Each row is a point on a tangle of strands that fork, close into loops and nearly touch. The rows are in no order.
In the rows, 128 means zero.
Two points are linked if the straight distance between their rows is under 72.9. Some points are linked to none.
Badim: [161 136 151 117 104 135 143 127 100 105 140  83  62 111  52 142 167 117
  72 178 144]
gofis: [ 92 123 119  99  82 109 170 130 110  62 103 140 148 150 144 113 190 122
 122 124 125]
golak: [ 80 122 127  84  71 120 168 129  98  46 110 157 166 157 169 122 183 125
 133 140 125]
gup: [123 151 135 116 114  83 156  83 175 107 109 153 100  92 132  66 182 114
 117 149 113]
simab: [102 106 110 140 127 110 107  75 117 135 111  81 154 109 171 135 132 116
 149 148 199]
biza: [170 167 150 141 175 126 127  88 185 146 110 155  98  64  70 161 141 102
  67 151 147]
Fir: [164 161 145 118 110 152 120 122  99 142 152 114  86 118  92 153 126 130
 138 170 129]
Suze: [ 84 114 135 107  99 108 153 187 104  67 119 119 135 197 108 130 159 158
 124 120  83]
zade: [111 135 132  88  69 125 154  96 100  90 119 146 128 127 169 109 177 122
 143 168 142]
dob: [145 111 144 139 137 101 128 145 146 120 116 105 100 134  85 110 130 141
  97 121 107]
dosu: [171 166 130 116 108 155 137  81 111 127 137 148 103  86 101 152 159  84
 108 146 156]
kanut: [115 174 145 143 176 165 108 117 165 206 148 174 130  99 135 156  85 107
 169 127 115]
gemem: [115 121 155 135 119  81 128 110 154 118 115  87  91 117 112 101 156 140
 135 170 132]
tute: [174 149 119 106  85 175 147 132  68 104 133 148 116 141 103 145 147 106
 112 122 131]
dakef: [134 142 157 102  77 132 120  96  86 122 133  94  92 111 123 141 164 128
 145 198 160]
fubas: [125 123 154 120 108 125 122 164  99 130 156  73  92 161 106 137 116 172
 151 164 108]
Goz: [156 136 123 155 170 144 113 164 151 167 137 157 124 134 112 132  75 126
 118  88  91]
pemas: [ 97 102 142 156 155  78 108 115 180 154 110  93 116 112 149  91 117 149
 143 141 132]
Pev: [175 133 132 142 150 124 156 161 172 109 111 174 104 117  67 102 134 111
  29  86  72]
tevu: [ 67 107 135 112 103 121 128 169  80  89 123 112 162 186 165 155 138 152
 161 137 106]
Nupub: [111 128 126 119  97 144 108  95  86 137 128 113 142 121 185 136 128 124
 171 162 168]
kaz: [104 131  96  95  94 105 182  98 141  66 103 171 155 122 161  66 196 102
 105 112 132]
lubi: [124 150 156 126 117 175  90 147 111 200 186  96  98 120 150 150  89 146
 190 185 124]
Sedop: [ 96 117 110 119 108 110 144  86 100  69  99  94 162 115 139 156 186 101
 107 151 202]
Ruka: [113 133 159  98  73 135 124 136  67  98 143  97 111 149 130 147 148 155
 150 192 140]
nonag: [119 135 166  92  81 123 141 152  89 104 145  90  80 155 107 127 158 162
 142 193 115]
bulol: [116 169 129 108 117 143 123  74 151 155 129 190 130  93 195 106 136 110
 181 153 132]
lozes: [114 196 179 109 123 174  99 112 137 189 173 158  96 102 152 145 108 140
 196 204 115]
gep: [112 108 152 141 141  72 122 114 174 129 111 101 101 118 122  85 136 143
 130 149 123]
bep: [116 122 123 106  86 165 122 152  64 120 139 128 149 172 157 146 118 142
 159 133 131]
sodo: [156 137 103 138 131 174  97  93  88 177 141 132 152 108 156 165  92 104
 156 106 167]
sem: [181 138 116 110  96 175 133 148  63 118 153 114 110 146  88 167 122 121
 113 131 133]
Nutet: [106  80  98 157 164 104 101  88 144 151 109  92 163 100 172 131 107 115
 129 106 196]
Dop: [134 118 136 131 140  81 143  65 173 109 102  88 105  68 104 101 183 106
  70 150 174]
didi: [ 96 110 119 115  93 122 129  97  94 107 111 110 157 130 181 141 144 131
 162 160 173]
ruda: [ 55  96 135 123 109 128 133 178  87 118 133 117 154 197 184 130 113 159
 181 124  98]
Fasu: [175  92 150 135 156 113 125 149 153 113 102  91  87 115  58 135 141 126
  21 126 146]
saz: [127 155 172 140 136 133  82 108 138 181 155  85  84 103 128 134 108 147
 176 199 140]
ritap: [ 66  84  90 143 140 119 120 139 105 108 113 108 209 157 193 155 116 121
 154  86 158]
taz: [133 174 151 144 176 123 126 132 193 164 132 190 118 108  93 128 100 134
 119 125  82]
gur: [107 136 137 114 109 104 151 130 157 119 115 161 124 146 146  60 142 141
 147 117  75]
gonuz: [130 144 127  90  74 135 144  76  97 101 117 142 121 109 158 120 178 107
 137 170 167]
sase: [158  98 138 148 161 120  84 125 127 152 125  60 108 114  95 163  99 137
 103 136 167]
tud: [ 80  85  81 137 161  66 143 105 176 104 106 123 188 120 184  76 139 133
 117  90 162]
Zis: [ 66  81 132 142 155  76 102 148 125  51 101  52 179 141 117 194 164 127
  87 127 154]
zuz: [113 137 141 102  87 120 146 101 120 106 116 144 123 126 166  96 165 130
 160 154 129]
Voru: [132 124 108 135 121 160 110 132  89 163 139 127 141 145 149 146  91 126
 160 101 138]
puf: [ 57  98 144 128 104 137 123 152 113 167 132 117 147 160 222 108  97 137
 198 145 116]
Fimi: [144 150 136 142 152 126 126 133 168 142 125 167 111 117 104 109 117 128
 117 110  86]
vedar: [103 100  98 136 127 101 122  83 119 103 103  93 171 105 173 132 148 116
 136 134 200]
lesad: [ 77 104 129 133 118 141 118 135 115 174 129 119 145 145 204 109  97 124
 189 131 126]
somi: [161 149 149 149 177 129  99 101 167 174 124 129 104  79  91 160 102 116
 110 138 141]
mir: [114 117 127 117 106 190 113 167  64 173 170 115 135 172 179 159  77 140
 179 123 117]
Bubo: [148 128 114 109  95 135 150 103  90  90 113 119 132 121 109 140 165 104
  96 117 160]
Duk: [117 103  97 133 121 119 126 130  87  85 108 106 183 150 125 181 147 117
 101  88 182]
kimik: [136 197 169 125 149 161 121 122 161 165 163 180  95 107  97 153 114 134
 165 177 100]
subu: [142 141 155 128 125 160  99 152 108 177 187  76  82 130 113 147  92 162
 165 190 114]
vil: [111 201 183 112 129 155 108  98 170 177 154 168  93  94 142 140 124 136
 191 201 120]
dut: [134 100 103 138 131 156 117 175  75 137 136 109 162 185 129 162  86 137
 132  74 131]
lin: [110 123 123 123 109  93 185 140 151  72 104 142 124 142 104  82 184 118
  66  91  96]
vor: [111  95 136 129 126  94 157 148 136  69  99 105 136 153  92 115 173 134
  60 101 116]
barir: [148 119 122 144 142 123 101  81 125 151 118  98 132  92 131 140 121 109
 125 127 178]
Bovir: [ 90  90 129 158 146  98 125 123 167 154 113 107 138 130 168  89 116 139
 153 117 126]
mif: [119 172 177 117 113 174  88 128 124 196 183 125  89 112 165 139  95 148
 197 199 116]
mab: [169 146 149 138 165 112 121  83 180 139 116 128  96  58  77 140 154  95
  63 141 152]
gimud: [ 98 145 144 164 187 135  98  95 192 209 137 145 132  86 160 121  93 106
 167 137 135]
Buve: [127 119 117 128 119  98 148 113 139 101 105 132 127 128 110  99 162 121
  95 107 127]
Vede: [101  95  76 132 153  80 151 114 171  88 109 144 185 110 163  75 147 123
  85  70 160]
tel: [ 87 105 111 117  90 151 128 145  81 120 125 149 179 177 210 139 113 129
 179 111 135]
rebim: [112 102 146 130 129 118 115 178  89 114 144  48 113 173  89 170 117 169
 118 153 130]
gor: [156 172 151 112 116 169 108 126 108 164 174 119  88 109 114 153 112 139
 167 187 118]
rulen: [ 78 107  93 111 110  96 153 100 147  92 111 143 172 127 212  92 150 128
 169 145 152]
bek: [140 114  95 146 135 166 104 116  94 164 132 120 161 133 162 155  88 105
 142  81 157]
Mokas: [148 181 146 105 114 162 132 126 130 147 144 197 103 121 126 124 127 133
 161 144  75]
dab: [147 166 143 104 113 165 127 142 120 153 159 173 102 134 127 124 100 133
 171 139  75]
Feme: [ 90 130 116 112 107  98 153 101 166 113 109 165 141 121 185  63 153 135
 168 136 111]
Komi: [122 129 170 122 105  85 136 112 150 117 118  82  75 108 100  98 172 142
 129 198 128]
kepa: [114 127 138 111 101  89 170 107 153  91 106 131 103 123 120  72 187 127
 111 147 113]
dazuf: [109 105  83 128 122 112 143 126 124  84 112 139 187 149 145 117 149 114
 106  69 155]
gogi: [140 135 122 105  83 167 135 147  65 130 143 151 131 158 141 139 117 137
 155 120 117]
bugo: [127 125 133 145 150 113 134 175 163 140 130 157 121 161 115  81 100 148
 131  93  43]
lir: [187 175 145 128 142 158 136 120 134 133 137 149  82  90  52 159 137 101
  89 151 128]
nede: [117 115 121 116 100 111 163 152 121  95 116 145 129 168 115  96 152 143
 116  98  84]
Kelu: [125 127 117 137 136 121 119 107 138 151 122 140 135 115 151 111 118 119
 148 107 123]
Vep: [134 111 105 139 160  96 123  76 170 134 107 131 150  87 147  98 135 110
  97  99 159]
maki: [125 129 100 120 115 137 123  70 117 134 123 144 155  97 190 119 131  99
 159 136 172]
penur: [121  95 153 146 145  88 114 153 141 128 118  76 107 150 101 118 122 165
 121 137 121]
vaso: [110 149 120 121 123 123 117  57 159 145 126 156 135  84 197  99 143 113
 176 162 157]
Tefor: [168 143 129 114 103 164 131 161  78 117 160 119  97 144  76 147 113 141
 118 145 115]
kon: [151 171 127 107 111 142 145 123 133 130 133 199 111 125 117 108 139 118
 139 120  80]
gusuv: [ 88 101  92 124 109 110 138 100 125 106 112 139 184 127 212 108 141 121
 170 130 167]
Dera: [134  67 110 154 172 103 100 115 143 127 106  90 172 125 135 148 116 126
  81  81 187]
fen: [107 134 148 159 168 118  92  89 182 191 129 117 114  85 154 120 100 119
 161 144 140]
kevar: [141 124 111 117  94 134 164  92  93  70 105 109 139 121 100 149 191  88
  67 116 184]
Zuzam: [ 66  97 131 134 120  95 127 154 132 115 113 111 151 166 167 101 125 149
 165 125 112]
bop: [125 131 129 122 113 102 152 138 149 113 115 161 121 143 118  77 142 136
 118 101  72]
Tus: [117 116 123 125 127  87 150  70 148  92 104  88 118  87 117 108 191 104
  91 155 190]
der: [171 161 127 121 135 168 142 184 129 136 159 186 103 145  79 133  89 130
 124 110  52]
bap: [143 140 142 129 143  98 123  66 168 137 113 122 106  74 116 111 151 108
 109 147 154]
Let: [157 156 124 103  93 136 139  72 113 114 115 145 108  96 127 126 167  92
 119 150 153]
kezen: [172 144 132 124 125 166 127 176  91 137 181 104  96 144  86 154  83 152
 140 150  98]
kero: [189 168 131 114 124 175 147 163 108 117 163 157  85 124  62 155 109 117
 107 149  91]
moso: [140 127 144 133 139  86 124  75 166 125 102 102  89  69  97 110 173 110
  87 157 160]
Gug: [138  88  97 146 137 150 113 167  79 117 130  95 182 171 118 184  97 130
 107  63 164]
pobe: [ 98 123 130 107  84 124 132 111  80  93 115 112 141 146 152 149 157 131
 145 151 155]
rodid: [103 116 102 119  92 166 131 134  68 124 135 149 187 168 190 147 116 116
 162 101 153]
Vam: [142 119  87 132 134 117 149 139 144 108 113 172 169 141 126  97 136 118
  83  41 107]
Folen: [122 105  93 152 162 121 117  99 155 158 118 143 166 106 165 113 100 111
 126  75 149]
dira: [ 94 104 122 134 124 104 139 152 135 118 112 128 145 165 153  92 126 146
 149  98  98]
Des: [104 119 132 105  84 176 120 168  48 142 161 125 146 184 189 158  98 147
 176 131 114]
sab: [134 190 168 148 192 132 126 147 210 165 131 177 100 103  67 148 106 147
 115 162  92]
Vev: [102 107 120 150 135 109  94  77 128 160 117  83 138  94 183 128 115 119
 157 162 191]
dor: [130 210 158 103 132 167 137 129 151 157 155 213 105 120 114 144 117 132
 172 164  79]
sav: [143 154 113 137 146 119 138  99 171 137 118 185 130 101 115 101 131 114
 113  92  98]
Gofa: [159 152 125 105  99 142 158 114 117 101 123 155 100 124  95 112 169 101
 101 119 110]
nare: [164 116  99 143 147 150 104 117 101 154 125 120 143 119 126 150 100 105
 124  86 154]
duzib: [114 111 109 125 117 125 136 133  82  54 112  96 187 141 105 195 178 101
  80  94 178]
sar: [152 120 168 143 150  97 100 129 148 148 132  63  77 103  79 130 127 153
 110 169 143]
dosob: [111 106  76 127 134  98 158 119 149  83 106 154 190 135 149  84 150 119
  91  55 143]
ter: [163 138 139 141 144 122 145 178 147 120 135 148  95 136  72 106 117 134
  98 114  67]
tuz: [158 144 136 145 156 142 101 103 137 169 139 128 118  98 112 149 104 112
 124 126 140]
peber: [122 159 185 141 150 114 100 153 181 163 169  97  57 118  91 114 103 173
 157 200  85]
rab: [123 133 164 134 105 116  98 107 114 145 138  56  74 109 115 138 139 156
 149 208 161]
foti: [128 108 102 134 121 120 148 175 111 101 116 143 165 185 116 118 125 137
 107  61  97]
bod: [155 154 139 106 110 175 130 174 101 137 172 155 102 150 112 131 103 150
 157 139  73]
gofin: [114 100  93 148 171  92 124  85 171 149 110 133 162  90 177  90 123 110
 121  90 167]
nep: [148 118  88 140 154 118 145 113 154 120 115 168 168 117 137  94 129 116
  88  48 122]
vesom: [156 100 123 135 132 116 159 196 125  85 113 119 129 174  67 125 132 141
  59  77  91]
lef: [162 149 143 113 106 137 132 117 119 122 138 127  86 114  94 132 144 124
 122 155 125]
vif: [104 132 125 101  87 113 168 115 127  76 107 146 124 132 133  90 188 122
 120 133 118]
Tor: [128 196 150 117 134 137 124  77 167 156 134 194 106  84 126 134 145 114
 157 165 118]
sonor: [105 138 148 122 113 105 130 132 164 141 120 148 108 138 149  71 139 140
 169 146  84]
bufuz: [139 127 109 125 114 150 131 141 106 127 129 166 144 155 140 117 113 124
 147  88  96]
fomo: [159 124 128 135 132 116 173 141 167  96 108 160 110 119  77  92 151 111
  34  81  89]
numo: [102 104  79 141 136 120 131  96 138 122 114 140 186 123 186 113 132 109
 151  93 171]
suk: [ 83  90  98 145 140 127 122 124 109 132 112 102 190 149 188 141 107 117
 151  94 162]
kep: [142 164 152 103 100 165 113 125 107 157 170 154  99 123 145 136 112 135
 176 167 102]
dolip: [189 168 138 144 175 156 114 151 142 152 149 153 100 100  58 170  92 124
  94 140 118]
sog: [176 125 146 157 174 128  86 114 153 170 132  94 102  90  89 166 103 127
  95 144 161]
mav: [123 199 159 110 143 184 128 138 154 182 159 203 118 124 136 152  92 130
 184 152  79]
fim: [183 137 147 148 180 134 107 141 158 143 128 133  97  94  66 148  97 131
  71 124 123]
Dila: [129 208 170 129 178 151 125 139 188 172 153 178  96 108  75 162 105 145
 146 183 105]
Segos: [135 141 162  97  83 129 153 164  96  94 141 105  68 153  88 115 167 152
 126 180  92]
naf: [112 135 138 115 101 118 133 123 129 132 124 146 120 141 170  98 131 144
 175 143 102]
vozu: [133 144 126 133 133 117 115  81 146 145 120 133 118  94 133 117 137 119
 140 141 139]
Limum: [157 171 152 123 128 169 106 144 115 168 190 113  84 112  95 158  88 146
 161 184 105]
zogeg: [ 58 103 117 107  85 124 141 149  95  70 112 151 182 169 203 137 149 139
 166 134 128]
fub: [118 109 129 136 129 180 113 191  88 190 177 100 130 169 148 148  62 138
 172 118 101]
tinu: [104 111 135 121 105 100 194 144 136  60  97 120 118 151  82 100 195 117
  54 102 107]
Gidi: [135 127 140 115  99 116 137  87 100 103 115  82  92 102 100 143 176 110
 105 172 175]
lelos: [123  94 117 155 159 108 122 165 159 155 117 132 141 156 137  92  88 142
 116  65  84]
tige: [107 105  83 145 141 129 123  94 141 150 118 138 181 116 191 108 112 102
 147  73 163]
Fuv: [114  72 106 158 166 110 101 104 129 143 111  79 170 117 153 151 104 121
 113  97 196]
gakip: [170 136 107 141 144 140 137 146 141 131 126 179 138 132  97 115 108 110
  87  63  89]
nuz: [152 170 139 150 181 166 117 169 157 174 163 171 117 119  81 159  68 133
 139 134  88]
vogo: [170 147 131 150 156 157  96 127 120 169 147 122 106 107  95 167  92 117
 129 130 140]
Fupu: [123 133  90 116 122 122 135  62 127 116 113 140 153  87 170 116 154  99
 136 133 189]
taful: [113 133 167 106  88 101 134 132 117 108 131  81  81 136 110 107 169 154
 149 197 118]
mun: [181 165 133 129 138 155 129  96 133 133 131 149  95  81  74 155 148  87
  89 138 143]
Paber: [117  92 101 141 135 137 111 148  77 105 115  94 184 166 127 179 118 126
 117  86 161]
ruvo: [188 166 139 122 124 162 144 154 109 121 146 141  82 116  55 140 133 113
  97 148 103]
sud: [176 126 129 152 158 156  89 132 101 171 151  93 119 105 103 181  84 123
 118 124 169]
zema: [103 128 144 128 126 129 110 131 121 163 141 103 111 140 160 117 109 143
 174 151 121]
rize: [149 140 150 102  95 133 153 159 107 106 144 138  83 148  92 112 156 145
 123 150  86]
pamo: [ 84 127 149  95  73 130 128 125  73  73 123 101 138 156 152 164 169 142
 146 190 148]
gan: [ 97 139 110 136 136 107 115  63 175 156 118 139 143  78 202  93 128 109
 181 155 162]
Lum: [112 101 126 146 134 105 143 174 148 124 115 142 136 177 129  89 109 150
 130  75  66]
kesuf: [ 83 115 106 104  99 105 157 110 151  97 109 171 165 130 212  74 153 127
 166 125 129]
Rimuk: [144 114 137 127 127 151 119 195  81 138 184  54 101 166  88 158  80 181
 140 158 101]
kunu: [153 129 139 135 131 167 116 186 101 157 187  88  96 152  95 152  74 166
 149 150  94]
kufes: [ 90 121  97 105 102 106 167 123 137  84 104 172 171 145 180  73 160 127
 144  99 117]
Vekib: [147 146 107 117 121 147 140 123 127 133 127 182 140 131 131 113 129 110
 132  88  98]
fom: [125  95 145 141 138 101 112 166 110 120 132  48 104 154  89 153 121 164
 110 151 133]
Pag: [128 127 144 114  96 120 113  97  87 115 119  72 103 113 119 152 158 132
 131 187 173]
teped: [138 151 129 114 100 162 101  87  89 153 139 135 131 103 177 144 123 112
 168 161 167]
mano: [118 134 103 128 128 142 127 110 134 148 126 169 150 126 176 109 113 110
 169  99 116]
moner: [163 126 109 146 153 140 125 156 134 147 128 155 139 141 114 127  91 123
 108  73  97]
sumu: [145 147  96 130 144 118 143  96 163 127 116 192 149 103 131 100 139 104
  97  71 118]
libuk: [ 69 112 140 106  98 109 140 176  95  60 117 118 155 190 136 141 157 152
 146 128  93]
zugi: [151 150 138 122 117 132 151 172 138 116 132 173  94 150  88  95 123 134
 116 115  56]
ral: [174 130 133 157 201 139 106 143 191 164 117 172 130  96  89 149  83 123
  67  93 112]
kadaf: [111 126  85 111 115  97 149  64 137  93 108 133 154  87 166 103 181 103
 124 144 192]
Fus: [130  96 130 137 136 105 116 133 113 109 111  74 133 138  97 151 131 140
  97 125 163]
dubo: [110  75 122 154 149 105 110 152 120 120 112  82 158 162 127 146 112 144
 114  90 144]
kolun: [119 121 156 129 116  95 107  99 108 125 120  47  96 107 104 142 147 142
 130 191 179]
vel: [ 97 117  81 102 108  98 164  82 126  57 113 134 174 102 175 115 200 102
 121 146 202]
fivum: [127 149 163 106  80 145 108 101  83 144 148 105  90 117 150 135 138 146
 166 211 149]
Kilen: [ 90 115 109 107  97  97 154  89 115  64 100 106 157 118 158 130 187 113
 127 161 182]
Ture: [ 80  95 112 148 129 140 114 124 113 172 126 110 171 138 202 135  93 114
 177 104 150]
Nezog: [179 187 143 121 154 176 143 164 132 135 169 168  91 122  55 155  96 134
 126 158  78]
Fam: [159 173 145 130 147 164 139 175 143 141 160 166  97 132  78 135  92 144
 136 140  58]
bomod: [ 56 101 138 120  99 143 126 169 105 142 129 126 156 182 217 119 108 143
 200 133 106]
rusop: [133 102 112 141 127 124 144 197 123  97 113 135 154 186  95 126 119 143
  89  58  87]
Lipu: [160 120 103 133 121 178 128 176  68 134 150 130 150 174 114 160  86 129
 134  81 117]
Kaza: [139  61 100 159 178 109  98 131 155 147 100  97 171 129 136 141  99 132
  83  60 171]
Lome: [ 71 100 145 127 116 130 126 185 106 141 139  97 127 192 159 119 102 165
 181 140  89]
vut: [ 77  90 124 135 136  82 138 173 128  72 102 112 175 182 125 135 148 148
 107  89 104]
Malo: [121 139 116  96  82 122 178  89 127  78 111 156 125 117 140  86 194 102
 113 128 134]
Tef: [103 108 121 120 124  91 153  81 121  67  94  80 137  98 121 135 197 100
  82 156 199]
Sof: [146 152 119 126 119 167  97  81 107 168 140 129 133 100 154 151 113 107
 158 141 159]
gifis: [ 94 172 158 151 176 149  98  96 190 215 139 156 130  91 158 137  89 111
 188 143 132]
mosiz: [178 116 122 143 176 117 111 102 182 137 107 142 127  80  92 141 125 108
  40  96 149]
Kevam: [165  77 122 164 202 135  76 147 168 177 116 108 130 113 123 150  74 130
  72  80 143]
Bupar: [133 153 163 152 155 143  82 118 157 188 156 104  92  96 115 147  91 136
 163 173 134]
bis: [177 148 106 122 121 171 137 173 106 127 146 182 131 153  97 130  99 118
 125  87  80]
lim: [ 95  97 138 131 130  79 153 171 126  69 105 109 145 175 101 121 157 149
  89  97  96]
soge: [ 98  85  94 161 174  96 102  82 169 162 106 101 165  92 183 110 108 114
 137 115 180]
Nir: [121 183 143 131 164 181 125 140 156 191 152 193 129 121 134 158  81 123
 175 125  88]
fuvon: [129 112 104 128 115 121 149 110  86  64 107  95 164 129  95 172 184  95
  61 101 196]
lefov: [167 145 119 136 149 128 143 145 158 123 117 189 121 114  78 122 124 111
  71  80  81]
Delu: [139  71 118 164 182 124  95 146 152 173 115  95 158 128 138 142  78 131
  95  70 155]
Popib: [ 97 114  92 128 142  90 143  84 160 111 110 143 160  97 181  77 147 119
 143 125 157]
Modut: [145 149 139 108  97 135 163 164 119 111 137 160  92 157  93 100 143 135
 121 128  71]
nodot: [199 168 142 133 158 161 121 134 130 137 145 140  88  94  52 174 111 109
  84 155 129]
zot: [ 94 109  94 133 135  69 146  98 165 104 101 135 164 117 170  77 152 130
 134 115 137]
mopeb: [113 115 111 118  93 124 134 125  94 101 115 130 155 150 144 135 139 123
 141 121 146]
zibad: [ 76 104  82 130 121 123 136 139 104  84 113 136 220 165 188 146 134 120
 143  73 156]
remed: [103 127  84 101 104 106 177 117 137  66 106 177 174 137 172  82 175 115
 122  93 130]
sidug: [171 123 105 138 132 158 112 132  94 146 140 133 137 131 110 162  98 113
 111  89 143]
zab: [168 106 135 157 160 146  79 137 103 173 150  51 107 108  92 183  76 141
 112 142 168]
gelus: [148 131 135 111  92 135 160 158  92  86 123 109  95 149  71 135 168 123
  93 133 115]
dape: [159 163 140 151 202 128 124 119 198 161 111 185 126  83  80 152 104 123
  68 111 111]
kovan: [132 151 162 119 107 129  92 101 119 160 149  77  75 107 129 135 129 145
 165 206 149]
Kevo: [152 130 133 143 146 114 127 146 160 136 116 140 109 126  97 107 117 133
 100 104  86]
Dupi: [177 149 115 112 109 178 140 167  91 130 155 167 116 149 102 147  99 131
 140 108  92]
Zem: [110 123 110 119 108 146 126  92 115 140 122 154 157 120 197 117 123 116
 174 121 152]
sovu: [ 87 112 111 143 141  93 124  86 175 141 114 124 149 104 198  71 125 121
 171 141 147]
san: [ 85 108  77 117 114 139 144 124 107  91 116 158 209 156 193 125 134 112
 148  74 148]
numar: [146 133 154 118  95 125 151 109  94  90 123  77  72 113  74 143 193 109
  80 171 157]
Pimo: [126 193 170 112 131 146 112  97 160 167 145 172  98  94 126 135 128 129
 169 176 115]
Kelug: [170 155 138 120 109 141 147 124 116 114 129 140  90 113  78 130 158 111
  99 143 116]
fekop: [143 135 123 119 111 166 116 147  92 161 154 137 124 148 149 139 101 135
 167 129 115]
Maf: [160 116 113 142 166 110 119  91 167 142 112 129 133  81 113 129 136 109
  68  93 157]
vime: [167 167 139 148 186 129 118  98 189 158 112 174 124  68  85 158 115 108
  70 121 134]
kapo: [ 85  80 116 152 145  99 124 179 133 107 112 114 170 187 135 122 116 154
 124  67  99]
Sulov: [180  94 131 155 194 124  90 135 169 158 108 114 122  99  98 151  88 131
  55  99 145]
kimu: [110 112  99 120 117 119 141 128 118 100 107 139 167 150 139 119 145 129
 121  87 138]
dovo: [ 92 104 113 149 152 104 116 103 161 153 119 122 148 115 188  93 110 126
 167 126 139]
Bubam: [ 74 107 114 108 100 132 143 141  98 104 120 146 181 176 199 121 129 133
 172 116 124]
Gufin: [130 140 148 112  95 165 110 140  82 156 167 115 112 147 156 141 107 148
 175 163 120]
Zov: [154 158 174 151 172 151  79 129 159 186 166  95  85  87  87 168  88 141
 140 182 140]
Lofo: [169 130 151 123 121 133 136 141 110 112 135  89  74 112  58 145 144 124
  82 156 134]
Baki: [ 69 113 126  86  77 127 154 149  96  59 108 164 180 176 186 133 167 139
 163 133 111]
kire: [133 131 133 115 113 155 145 201 109 131 156 145 111 185 120 107  98 163
 158 117  48]
Fot: [182 120 142 142 179 124 107 127 172 152 118 127 108  84  80 151 108 117
  58 117 138]
fudu: [150 143 116 102  76 154 163 121  82  83 121 145 127 142 106 130 174 105
 106 114 129]
busuf: [145 133 173 141 128 105 102 116 139 150 149  54  67 105  88 132 134 151
 128 202 145]
zuvi: [142 128 126 127 117 102 176 139 152  90 103 159 104 133  92  83 167 120
  59  87  88]
megup: [129 175 136 105 119 133 132  74 157 138 126 198 127  92 163 106 146 105
 166 150 117]
todo: [168 137 165 156 182 137  75 143 157 172 161  71  72  90  68 169  74 146
 114 178 143]
zibul: [126 111 139 131 130 171 115 194  91 174 190  84 109 167 128 150  65 166
 167 141  92]
Riked: [166 138 128 164 201 144 118 170 174 170 128 171 129 119  98 144  63 131
  99  90  84]
vinut: [103 115 125 107  96 112 162 180 114  84 117 142 133 197 117 110 146 150
 127 100  72]
giba: [130 128 104 112  97 151 146 162  92 110 131 172 150 176 138 115 121 129
 141  74  97]
fatar: [168 107 151 139 146 114 114 149 130 130 128  76  84 119  65 141 127 144
  82 151 141]
tur: [118 117  82 114 102 152 143 123  96 107 122 166 195 156 181 126 130 108
 148  74 149]
vifen: [116  99 122 135 131 125 127 189  81 100 130  92 153 191 106 171 114 149
 119  96 120]
Bub: [ 67 101 147 142 124 103 125 163 138 136 125  95 117 172 164  93 118 168
 185 139  93]
gabu: [110 112 137 155 145 108  90  92 159 179 125  85 126  99 162 114 110 124
 160 150 164]
bab: [182 119  98 136 116 173 122 166  67 119 142 126 147 155 101 169  97 123
 108  85 140]
mumi: [ 95 101  84 136 137  98 128  96 123 101 108 103 184 128 174 127 144 120
 133 110 190]
teso: [136  99 148 127 133 131 124 196  86 121 164  49 100 169  68 163  97 179
 117 163 111]
Guro: [136 119  97 123 112 124 159 155 122 100 118 171 163 167 126 103 134 123
 115  53  93]
gorib: [163 117 125 132 128 121 151 189 134 103 120 136 107 161  72 116 125 142
  86  98  73]
kagov: [118 136 154 137 132 107 132 155 167 146 131 154 100 142 123  82 118 147
 149 119  60]
mafat: [ 95 104 132 131 122  86 144 128 119  83 102  94 135 145 124 120 165 141
 118 133 138]
rofi: [164 123 173 148 168 110  90 144 155 162 151  60  72 101  75 144 100 152
 112 173 132]
fope: [107 138 115 107 117  90 159  84 172 108 107 168 130  96 162  53 170 119
 136 132 116]
bon: [170 132 144 141 167 114  99  66 164 150 114 108 101  61  91 152 136 106
  81 151 177]
Faru: [103  74 111 160 162 102 119 176 148 139 117 111 160 177 134 114 100 148
 110  63 101]

A piece is all that can be reached along the links. How many separate loops has the piece of each point below (a circle has one, a figure eight two, a Y none), and how many tips (points with one link)?
kep => loops 15, tips 1
Pag => loops 3, tips 0
vozu => loops 1, tips 0
zab => loops 1, tips 0

How many points has the smallest loop of links through each point below? Write none if it is on no loop.
Gofa => 20
Sulov => 13
Badim => 10
Fimi => 12
sud => 7
vel => 15

A fork is a point with three links, a tip a point with one. Leave the first point through the second and follow the links. Name the first fork or tip that comes.
sovu; dovo => nonag
Fot; mosiz => gofin
tevu; libuk => sonor
tud; Vede => pobe
tel; Bubam => vif

Name the points in between on the shortest way along the links from the first point to the second, in order.
Zuzam; zibad => Bub Lome ruda bomod puf lesad Ture suk ritap
Delu; Folen => Kaza Dera Fuv Nutet soge gofin
fatar; fivum => sar busuf rab kovan
kaz; Dera => remed kufes kesuf rulen gusuv numo tige Folen gofin soge Nutet Fuv
taful; sovu => Komi gemem gep pemas Bovir dovo
Sulov; Limum => Fot fim dolip nodot lir ruvo Kelug lef Fir gor
